Points on a hilly landscape, in no order, each with its height.
A ball rolls from a point to whichever of its 2 nearest points has the largest drop for the distance, and stops where none of them is lower. Distance is the straight distance between rows; heights are no part of it.
<418> height 226: 112,122,142,121,136,83,150,127,174,139,132,136,128,138,140,110,153,127,130,55,126,124,81,156,120,110
<749> height 407: 116,113,119,129,135,108,144,144,123,136,127,79,175,163,145,137,162,130,152,94,141,138,94,187,98,90
<285> height 328: 121,142,110,124,145,151,108,147,94,115,142,84,165,157,110,137,132,107,135,170,136,132,126,138,96,106
<600> height 630: 150,106,98,139,119,128,186,107,193,120,113,128,114,172,166,153,112,148,154,88,137,153,146,124,136,128
<186> height 277: 107,132,120,123,135,88,152,137,164,130,143,117,137,155,139,118,157,117,132,49,138,121,72,149,109,104
<252> height 585: 110,122,188,138,116,138,81,141,87,137,125,118,147,101,123,155,151,130,121,177,139,121,145,156,117,111
<138> height 659: 150,115,118,91,124,78,120,115,116,138,115,112,136,123,164,124,168,127,131,101,93,119,82,154,109,109
<329> height 634: 149,116,127,102,124,105,106,123,95,134,120,114,136,113,149,129,160,131,132,137,103,126,110,146,116,111
<92> height 452: 152,151,57,122,128,115,142,122,132,85,157,108,127,148,144,114,124,102,112,130,123,114,94,65,117,146
<84> height 203: 113,138,171,141,110,152,72,148,78,125,150,147,120,82,84,125,128,119,99,175,127,119,132,110,117,145
<880> height 518: 120,137,130,132,117,123,119,149,107,118,158,74,159,131,145,141,166,102,123,128,149,117,97,122,106,108
<894> height 591: 130,115,154,140,107,107,134,132,135,134,131,103,143,117,162,142,168,124,133,103,133,117,111,142,122,111
<321> height 309: 112,124,149,152,120,140,168,134,193,142,125,150,121,144,113,137,118,142,132,75,156,160,143,133,142,134
<196> height 420: 122,141,125,158,122,158,147,136,142,120,140,121,118,130,125,148,102,124,126,154,155,131,169,92,152,151
<877> height 474: 148,136,122,160,91,135,141,130,126,104,148,107,104,95,176,156,124,113,121,144,145,100,148,60,148,158
<564> height 500: 127,137,137,173,95,156,141,138,129,116,142,118,94,99,168,165,107,119,122,154,156,108,175,71,158,169
<804> height 324: 165,125,124,119,105,123,85,116,62,119,131,148,87,77,151,127,131,127,114,168,87,107,134,86,115,153
<506> height 148: 111,145,142,137,133,139,109,139,131,132,140,163,118,99,63,91,107,118,103,130,129,129,117,116,139,158
<568> height 372: 117,127,126,144,132,148,153,135,160,127,129,113,142,159,117,136,121,131,133,108,155,147,135,127,140,120
<518> height 214: 137,110,128,111,140,99,164,108,179,143,96,161,121,142,141,111,125,159,146,74,112,141,126,166,141,127
<528> height 361: 139,154,76,118,150,148,114,130,109,100,150,118,136,157,91,102,106,108,113,161,125,132,118,95,111,137
<592> height 439: 116,139,126,155,121,155,146,148,135,103,157,82,149,150,144,161,129,112,123,141,181,135,141,89,124,126
<553> height 453: 114,119,140,141,123,125,151,150,144,128,135,87,168,159,152,148,159,127,143,91,156,137,116,170,113,94
<350> height 204: 117,137,135,136,124,127,124,125,146,142,119,183,86,84,87,93,94,140,115,115,118,121,134,113,165,178
<896> height 519: 121,137,157,169,107,163,132,139,120,114,141,107,119,111,163,180,109,120,130,176,165,112,185,86,140,148
<405> height 406: 109,134,133,163,109,149,152,150,162,115,154,81,142,155,141,161,141,108,126,103,182,137,123,95,121,121
<718> height 299: 135,121,92,100,149,97,144,116,142,136,106,115,154,167,130,106,139,143,147,91,112,136,93,171,112,106
<75> height 485: 133,138,112,102,151,141,109,113,116,133,114,169,110,121,79,94,97,135,128,159,101,138,149,124,135,147
<216> height 548: 119,133,139,127,107,98,111,147,114,127,155,97,152,114,145,130,172,100,115,100,132,109,74,128,105,111
<596> height 397: 116,133,131,154,122,151,158,134,159,126,134,125,124,142,116,141,113,125,131,124,158,144,154,109,148,137
<270> height 239: 134,121,133,82,152,147,79,108,41,138,127,136,138,133,108,124,130,124,130,184,98,146,138,143,92,93
<79> height 569: 120,123,152,125,113,103,114,144,125,138,139,109,146,112,133,126,169,117,121,103,132,117,91,149,121,110
<554> height 235: 108,106,175,132,134,133,139,132,151,152,103,146,141,132,108,129,133,160,139,120,136,147,155,199,147,112
<200> height 499: 139,134,110,107,142,151,100,107,89,132,114,173,96,110,104,110,83,127,132,186,90,129,174,110,131,150
<685> height 450: 130,137,81,100,175,121,130,114,154,131,110,148,136,168,79,82,99,140,122,113,112,138,91,136,126,128
<855> height 616: 150,105,125,132,119,119,172,104,172,135,97,152,98,125,164,136,115,159,152,105,117,135,167,135,163,148
<618> height 392: 136,157,55,124,153,140,132,132,126,89,154,106,143,176,100,103,108,102,106,142,139,126,96,82,110,135
<180> height 367: 123,148,70,109,153,106,131,133,136,113,142,105,152,172,115,103,129,110,122,95,130,120,60,121,101,116
<243> height 341: 108,122,151,147,129,147,158,140,171,141,128,123,144,159,114,142,128,142,139,98,166,157,145,155,136,115
<313> height 360: 117,119,104,119,147,99,143,136,135,137,124,100,167,168,130,118,152,136,149,84,128,136,83,189,100,95
<610> height 430: 159,131,122,144,90,122,117,127,101,110,139,118,98,77,189,149,140,119,119,144,117,87,135,79,139,156
<133> height 534: 136,122,139,119,122,148,91,110,75,131,118,143,107,100,149,148,108,128,134,196,97,117,180,115,126,131
<663> height 332: 103,117,190,163,99,140,153,147,169,146,130,133,132,113,129,151,140,136,125,91,167,144,143,143,139,125
<740> height 368: 99,126,172,168,104,151,153,157,169,136,146,107,139,138,137,165,144,122,131,99,184,147,138,119,133,120
<251> height 587: 127,120,151,145,106,121,154,130,158,134,121,136,120,111,151,137,132,136,135,105,136,129,140,123,149,135
<19> height 554: 119,128,169,137,118,150,87,126,87,133,125,136,121,94,142,167,122,131,126,194,127,111,174,121,128,126
<21> height 147: 145,124,109,87,153,131,90,116,52,127,126,116,133,138,118,124,141,121,134,172,101,143,121,131,90,102
<851> height 676: 150,121,121,104,124,78,126,113,135,140,117,134,118,111,158,114,151,131,125,92,93,110,88,135,127,127
<123> height 286: 109,120,148,135,136,126,162,126,192,146,110,170,119,141,105,112,116,146,128,70,141,155,128,152,146,135
<261> height 471: 130,137,96,104,160,133,119,118,132,134,114,154,125,141,75,89,100,137,123,144,110,139,124,129,132,136
<891> height 178: 112,142,136,126,136,121,115,134,142,137,125,181,102,93,70,80,100,131,103,109,116,123,110,114,151,165
<889> height 261: 131,135,103,106,153,149,100,127,78,118,139,103,147,149,114,129,130,110,131,188,118,133,138,126,97,105
<616> height 279: 137,136,104,140,110,127,144,116,143,121,128,155,86,99,141,114,99,128,123,117,120,107,141,85,164,178
<282> height 302: 123,115,140,94,149,140,90,115,73,149,111,136,139,132,103,128,129,133,136,176,104,145,147,167,116,100
<308> height 432: 139,137,66,97,173,108,143,110,160,121,105,143,131,180,104,86,101,141,129,97,106,132,74,134,125,127
<287> height 281: 149,135,138,126,110,143,84,123,68,117,136,161,84,76,126,124,113,123,114,178,95,108,151,92,121,158
<849> height 322: 140,151,89,111,154,155,101,133,78,99,154,118,141,152,96,115,112,103,117,188,118,139,128,100,88,119
<631> height 604: 135,119,132,126,127,122,141,112,150,143,103,164,100,108,132,117,108,149,136,119,112,134,155,134,167,148
<757> height 610: 129,122,155,117,122,122,97,133,89,142,124,109,145,112,131,143,155,129,126,152,116,126,123,158,118,100
<458> height 570: 109,125,186,137,125,151,85,128,83,140,123,125,142,102,135,168,130,131,126,193,139,119,172,148,124,109
<785> height 481: 129,133,132,143,116,136,129,145,114,110,150,73,153,135,154,158,148,113,126,152,154,118,129,114,118,118
<399> height 542: 131,128,152,150,110,142,126,133,112,121,129,107,124,103,171,169,130,124,130,171,143,102,167,106,141,130
<515> height 327: 105,141,96,123,147,101,144,135,147,124,143,107,153,170,117,110,142,109,132,74,139,124,60,142,107,106
<476> height 209: 149,122,88,100,154,114,143,110,135,127,106,112,142,162,133,113,125,139,146,124,108,135,127,152,129,113
<604> height 243: 132,140,156,134,109,150,71,139,65,115,157,161,91,73,97,113,117,116,99,174,105,119,133,94,108,161
<421> height 247: 130,114,124,114,144,121,138,115,143,142,103,137,136,141,117,114,124,147,138,127,119,138,142,161,145,117
<294> height 516: 150,127,118,106,133,138,105,107,86,128,114,148,107,108,136,128,110,131,135,183,89,123,161,109,130,138
<886> height 149: 129,113,144,117,130,98,152,122,170,145,112,146,130,130,143,118,146,143,132,71,122,131,113,164,136,119
<136> height 383: 169,126,123,128,94,117,104,121,79,115,126,133,92,74,184,148,140,120,124,164,98,91,138,86,133,150
<401> height 242: 119,125,144,104,150,138,102,120,108,151,107,145,135,123,83,112,118,139,132,161,112,142,145,166,129,113
<340> height 427: 146,149,56,134,136,135,152,120,141,84,154,100,130,168,132,126,110,106,118,129,138,120,107,65,126,145
<711> height 284: 102,105,193,151,118,136,148,139,161,153,111,147,137,117,122,139,137,156,133,105,148,146,156,182,150,118
<125> height 617: 135,108,161,138,102,95,156,136,156,134,137,107,138,129,186,154,176,127,140,64,139,122,105,157,118,97
<387> height 238: 137,138,126,135,112,121,121,123,127,134,120,173,76,74,120,101,104,130,114,123,112,105,135,99,160,178
<484> height 401: 131,141,63,113,156,113,147,116,155,107,130,116,142,181,120,100,114,122,130,100,128,128,80,118,122,122
<477> height 161: 111,143,156,145,120,150,96,149,107,127,149,145,125,96,77,113,116,112,102,158,135,122,132,111,130,149
<122> height 166: 110,115,152,119,142,133,123,127,135,150,104,138,146,136,97,122,126,147,138,142,128,145,152,183,141,108
<707> height 567: 128,119,164,152,105,130,130,133,127,131,129,123,127,95,151,153,139,130,125,136,138,113,149,122,146,135
<659> height 259: 119,113,133,119,151,120,160,116,182,144,98,166,133,160,99,103,112,161,141,77,126,153,127,175,143,124
<378> height 623: 148,104,111,132,121,117,184,107,194,130,99,152,103,142,168,141,113,153,151,76,125,144,151,129,150,141

Where does a ball stop that starts at each point below?
<564> -> <506>
<880> -> <122>
<851> -> <886>
<75> -> <886>
<92> -> <889>
<340> -> <889>
<125> -> <476>
